A landscape with many valleys, sampled at points; each row gives a point and its height.
From any point a ball takes the steepest step (drop divided by distance) to one of its 2 nearest points. It stops when none of these is lower. Distance is the straight distance between rows; heights are no part of it.
Lozi: [102 132  94 102 137 133 178 144 123 112 158 112 139 212  45 101  97 126
 131  86]  (h 30.1)
guruk: [107 151 168 175 135 117 159  68 137 194 100 136 153 131  86 144 119 117
 146 172]  (h 42.7)
pudel: [103  86  90 131 106 122  87 149 133 150  84 125 149  66 157 140 162 125
 119 137]  (h 53.1)
Lisir: [134  96 135 170  95  89 146  83 170 157 150 125 143 101 175 112 148 188
  91 110]  (h 46.5)
pak: [144 141 174 173 112 141 153  93 121 141 108 157  83  95 172 126 141 142
 126 119]  (h 54.7)
Vik: [ 94 138 143 121 105 136 187 133 110 125 134 154 139 217  37 107  73 103
 173 122]  (h 26.8)
zafi: [102 107 117 180 127 147 145 127 132 161  95 158  88  93  67 129 145  85
 113 142]  (h 44.9)
sak: [133 192  85 109 191 102  70 131 134 164 113  98 139 149  86 142 123 103
 112 140]  (h 22.9)
nomo: [133  83  81 122 154 115 205 168 100  98 123 148 156 186 125  97 138 122
 110 100]  (h 42.9)
ruden: [184 109 153 168  87  92 129  84 141 167 122 118 105 104 175 150 161 151
 110 124]  (h 36.0)
Selo: [124 101 133 122 123 168 155 130 126  67 155 137 114 122 129 118 128 111
 137 155]  (h 59.8)
Dozis: [ 71 118  91 103 165 149 121 184 119  86 119 132 126 141 138  90 138 127
 138  94]  (h 20.9)
Zat: [115  94 101 136 117 126 215 143 106 108 135 167 135 192  58  96 107 112
 125 102]  (h 48.0)
domi: [ 93  98 120 177 117 172 152 178 119 114 109 177  69 112 104 113 140  84
 136 127]  (h 62.9)
zefi: [101 203  95  85 163 141 103 156 133 147  96 125 117 162 100 115 118 127
 110  88]  (h 34.0)
Rubel: [101 177 147 150 142 119 140  96 145 206  74 120 163 167  64 152 121 112
 149 152]  (h 35.6)
buk: [121 157  92 138 176  95 113  85 154 176 108 109 165 123  93 136 142 127
  90 141]  (h 53.9)
foz: [105  85 144  89 110 126  80 177 116 101 159  82 132  63 189 113 132 166
 149 127]  (h 20.8)
Dof: [131  97 154 157 103 152 122 151 144 148  98 126 112  66 189 134 161 167
 115 140]  (h 34.1)
nefiv: [119 188 111  86 161 141  97 135 113 108 122 141 127 160 133 114 105 113
 133  97]  (h 29.1)
fis: [ 80  78 134  96 113 153 117 186 118  88 143 114 144  83 175  97 125 155
 147 139]  (h 16.5)
vavo: [158 120 176  96 116 122  99 124 122 101 174  85  82  88 181 119 149 160
 136 116]  (h 20.3)
bor: [103 145  66  93 159 149  96 158 139 127 115  88 105 178  67 127 129 112
 119  76]  (h 34.2)
fovas: [136  78 121 133 124 141 200 138 122  76 156 152 144 143 112 110 126 119
 122 145]  (h 57.7)
mabo: [101 173 177 120 118 136 131 101 109 142 114 142 153 171  86 144  94  96
 196 153]  (h 34.7)
Kol: [117 198 106 100 179 119  95 133 148 193  97  81 144 175  54 145 114 114
 111 129]  (h 12.8)
bifar: [ 96 101  76 117 116 132  86 155 121 120  91 129 138 104 145 131 156 106
 133 125]  (h 52.2)
golit: [142 104 160 177  95 156 129 123 130 139 119 169  91  87 119 158 122  92
 122 160]  (h 33.6)
bila: [148 134 129 121 170 169 116 134 145  87 156  91 113 102 127 141 143 113
 128 185]  (h 11.0)
vined: [109  82 121 154 106 173 163 166 125  84 132 167  97 124 119 114 136  98
 142 146]  (h 61.4)
vude: [109 144  73  71 157 124 121 167 124 104 153 122 141 196  85 107 103 118
 112  87]  (h 39.9)
deve: [133 161  90  55 155  98 105 169 125 123 171 119 166 211  68 124  71 112
 111 112]  (h 43.5)
Luf: [113 196 127 103 135 113 111 122 150 214  86 101 168 176  60 155 112 115
 122 143]  (h 25.3)
kala: [149 185 158 140 199  80  88  93 126 172 155  82 152 122 119 158 116 124
 159 186]  (h 24.1)
voto: [175 103 175 153  72 133 108 139 138 138 107 109  74  99 196 149 166 156
 129 126]  (h 29.4)
negi: [155 107 132 105 151 164 110 170 150  63 180  99 123  98 147 144 142 137
 121 172]  (h 16.6)
vobev: [166  85 174 131  66 170 112 169 148  90 139 111  88 112 178 160 145 163
 146 138]  (h 16.7)
mor: [146  96 144 125  71 123 103  93 124 114 134 136 106  94 139 156 128 100
 142 140]  (h 54.1)
duvum: [116 162 119 136 136  93 127  66 151 185 115 130 179 126  94 134 116 141
 100 135]  (h 49.4)
Ruvu: [113 108 104 113 147 116 217 133 102 125 146 128 148 191  38  90 111 139
 119  96]  (h 40.5)
lep: [155 118 139 132  95 124  95 123 121 126 116 112 105  91 203 133 160 143
 148 118]  (h 26.9)
lor: [105  81  92 158 112 154 118 147 130 138  90 151  95 115  80 144 149  71
 120 136]  (h 48.1)
Fekif: [120 117 149 148 106 144 194 114 107  83 150 176 121 165  95 106  94  97
 160 146]  (h 59.2)
Gori: [ 64  96 105 105 136 160 113 175 116  98 113 125 131  91 147  96 136 133
 140 119]  (h 7.5)
fogiv: [ 92 145 110 102 113 148 160 136 120 126 129 126 128 213  35 110  84 105
 153 108]  (h 18.7)
Mava: [ 82 161 114 110 113 162 148 136 114 118 113 158 105 173  62  99  94 113
 145  93]  (h 4.9)
badod: [156 199 121 133 152  99 114  81 137 174 103 139 157 145 147 139 125 142
 114 116]  (h 37.7)
gab: [138  96 157 104 105 121  64 178 121 127 146  62 114  74 207 118 153 184
 148 128]  (h 22.8)
vub: [153 116 149 127 124 105  83 142 128 141 139  81 107  76 208 125 169 183
 129 124]  (h 24.7)
daki: [138 199 131 126 190  70  86  95 138 181 134  99 170 130 105 158 110 133
 120 161]  (h 28.4)
pizi: [ 96 122  60 105 116 159 133 177 132 117 110 114 100 197  72 118 115 119
 128  55]  (h 39.2)
Korob: [134  56  94 118 132 131 164 185 115  75 145 125 167 142 166 110 142 135
 123 146]  (h 30.8)
duge: [143  83 168 175  91 128 134 150 157 171 109  99 123  83 206 125 165 203
 101 128]  (h 38.3)
poka: [143 172 116  75 108 132 139 155 132 137 133 134 173 244  83 133  74 103
 140 121]  (h 41.9)
mas: [178  78 134 103 120 134 148 129 135  64 198 103 156 131 136 147 124 135
 116 167]  (h 24.6)
Paz: [131 173 147  90  98 130 124 123 110 131 128 141 168 215 103 142  72  98
 165 132]  (h 39.1)
subu: [ 89 142 126 140 118 151 145 117 117 120  97 171  94 132  90 114 113  92
 144 111]  (h 18.1)
mik: [137 144 168 142 147 166 146  95 151 126 131 114  99  69 127 128 147 149
 119 171]  (h 31.9)
muvez: [146 111  98 101 150 104 124 141 111  72 177 130 160 144 153 116 120 124
 130 124]  (h 30.2)
danu: [ 94 146 159 112 107 134 157 106 107 115 135 153 150 184  65 121  78  92
 181 140]  (h 32.0)
tavov: [125 156  86 122 140 112 102  98 135 166  81 124 152 129  82 150 136 106
 101 132]  (h 56.7)
vebef: [133 172 143 125 208 100  82 105 130 134 159  89 124 106 118 139 112 110
 140 174]  (h 21.2)
tozir: [128 135 165 147 108 163 165 104 105  92 145 161 100 144 131 119 102  98
 169 135]  (h 57.6)
bivi: [120 129 191 155 101 152 150  80 126 132 132 123 111  99  88 149 112  98
 168 191]  (h 48.2)
namo: [155  76 166  99  86 152 107 180 135  74 166  80 113 113 192 127 142 181
 144 134]  (h 12.5)
nafib: [136 144 162 141 119 165 144 106 112 101 126 152  86 110 157 124 130 114
 154 133]  (h 56.4)
mipeg: [133 125 142 117  82 104  98  73 122 143 117 138 127  93 133 151 117 117
 139 118]  (h 53.2)
giliz: [143  93 169  90 119 144  96 176 144  69 197  78 111  87 167 131 136 181
 131 136]  (h 15.7)
nise: [105 161 154 125  96 117 130  67 124 172 100 163 145 108  91 138  98 125
 128 120]  (h 48.3)
kas: [127 101 136 188 107 133 142 109 145 169 100 162 116  75 103 150 145 105
 100 158]  (h 39.5)
Ril: [106  97  61 135 110 136 102 144 130 129  85 129 110 144  75 144 139  72
 124 109]  (h 50.0)
dasi: [190  90 180 173  66 111 125 119 150 170 116 116  75 101 179 142 169 172
 111 123]  (h 32.5)
sisu: [146 151 129 187 143 119 157  80 147 165 102 152 140 129 167 121 144 144
 104 122]  (h 47.6)
silup: [ 96  88 100 152 125 112 125 127 150 162  95 129 158  63 147 124 167 152
  91 138]  (h 53.0)
Bur: [139 183 138 122 176 124 105  98 110 132 123 127 123 106 171 121 137 143
 128 111]  (h 28.8)
vuzed: [127  94 113 143 113 130 199 146  99  89 134 195 137 183 116 105 105 104
 129 101]  (h 53.3)
Nizo: [169 101 190 162  72 177 128 148 144 100 129 141  74  95 145 171 140 139
 128 150]  (h 21.4)
gapa: [139 182 131  99 165 120  93 121 106 102 153 128 123 129 166 125 117 128
 144 105]  (h 25.2)
sereg: [144 140 141 100 138 117  91 119 111  93 170 113 107 106 180 120 129 134
 147 109]  (h 22.6)
Zuvi: [137  97 116 128  94 140 107 144 111  88 125 146 126 118 183 134 135 110
 149 126]  (h 59.1)
kirok: [132 104 102 136 100 136 118 142 107  97 110 174 124 146 156 131 117  86
 142 112]  (h 58.3)
vufip: [101  84  74 122 145 143 174 170 111  80 131 140 130 173 112  88 140 118
 132 102]  (h 48.8)
Rov: [123 116 156 125 127 128 204 102 100  93 168 145 160 176  89 106  92 113
 156 155]  (h 61.3)
Ravuv: [122 110 125 148 128  96 129 100 154 157 133 120 156  65 173 121 160 176
  91 123]  (h 50.3)
Dirug: [ 92 145  89 110 143 157 116 153 116 112  86 145 112 138 125 109 138 117
 132  91]  (h 29.5)
madu: [146 147 129 145 154  57 102  95 151 161 167 108 145 105 183 110 140 197
  95  92]  (h 39.7)
par: [132 134 174 170 119 141 154  75 140 165 112 128 122  91  97 152 125 109
 143 187]  (h 46.6)
Dogu: [137 141 133 155 164 136 143  93 149 147 116 118 125  84 136 129 165 139
 105 161]  (h 27.2)
puzap: [104 175 144 109 115 103 123  79 138 196  97 140 178 128  72 147 101 132
 113 137]  (h 44.2)
Geleb: [145 151 122 132 177  56  79 137 130 159 159 101 128  69 196 125 147 184
 101 106]  (h 43.0)
Fota: [150 180 132 167 131 109 138  76 133 182  90 165 146 148 155 138 114 133
 110 112]  (h 42.3)
nilur: [ 81  93  67 125 122 151 154 175 119  97 121 131 108 175  84  99 129 120
 137  73]  (h 43.6)
serik: [171  85 139 102 138 142 150 174 145  56 200 100 151 120 152 139 133 166
 113 161]  (h 21.0)
rakof: [119 128  78  84 171 110 117 160 110  85 155 133 161 178 123 107 114 114
 119  99]  (h 35.5)
tete: [127 115 111 143 101 139 144 143 105 105 118 194 117 183 112 127  95  77
 145 102]  (h 56.6)
Vizo: [126 123  61 114 121 128  82 130 120 119  90 132 133 131 124 146 144  86
 122 127]  (h 51.4)
sis: [110 105 136 143 112 148 129 136 132 133  97 150 109  71 152 132 150 125
 123 137]  (h 29.9)
Leman: [129 158 150 182 143 137 167  87 132 156  95 170 105 107 155 116 138 134
 115 125]  (h 51.9)
Kot: [ 90 127 118 139 118 152 132 134 113 122  88 166 105 105 135 120 138 113
 134 111]  (h 25.1)
rogo: [154  65  99 113 155 112 201 178  98 102 124 136 173 139 150 106 153 137
 101 130]  (h 36.1)
rike: [165  73 109 109 125 113 147 161 113  73 173 121 161 139 189 125 132 145
 127 138]  (h 26.0)
rik: [134 185 161 105 119 121 102  93 112 144 121 135 145 166 121 146  88 103
 170 131]  (h 36.7)
zana: [165 109 204 184  86 165 141 127 148 146 128 157  70  76 132 164 137 132
 116 156]  (h 27.4)
zapi: [128 140 115 123 179 120  97 121 142 136 136  94 127  69 143 133 158 136
 101 152]  (h 21.1)
rufid: [146  85 165 172  90 106 147 116 168 159 139 110 119  91 191 114 162 196
  94 114]  (h 42.1)
petiv: [156 167 112  65 146  94 125 161 123 136 167 116 188 237  78 136  71 109
 129 134]  (h 44.8)
folin: [138 156 131 122 203 138 101 127 140 117 155  93 101  82 134 131 145 121
 120 168]  (h 16.9)
Vuti: [158 192 126 134 174  80  95  81 131 174 135 109 163 124 140 142 126 149
 111 129]  (h 33.4)
tomu: [130 145 153 131  84  89 122  56 128 177 111 153 145 106 126 138 110 146
 115  97]  (h 51.1)
Lom: [159 112 172  93 143 107  82 163 135  77 214  76  82  87 170 129 131 169
 127 134]  (h 17.9)
sogut: [120 161  66 111 174 134  91 135 137 150  95  87 118 163  77 135 139  99
 117 108]  (h 29.0)
Kuzag: [159 111 124 162  82  83 105  95 127 169 100 138 130  92 180 149 152 144
 114 106]  (h 38.9)
remev: [141 163 150 144 162  99 125  89 133 151 138 121 134 104 191 112 143 177
 112 102]  (h 34.3)

For each start below, name the point where the ball stops.
ruden -> Gori
pudel -> namo
Kuzag -> Gori
nafib -> bila
madu -> namo
Vuti -> bila
nefiv -> namo
petiv -> fogiv
domi -> namo
nilur -> Kol
rufid -> Mava
kirok -> fogiv
Zuvi -> Gori
vined -> fogiv

Call two points neighbours if one is among the 2 nearest of the other. Go from one point of each pair to the other, from neighbour to neighbour, staying as low as possible. Name the highest point that can't be avoided.
Mava / rike -> petiv
puzap / Mava -> Zuvi
Gori / Mava -> Dirug
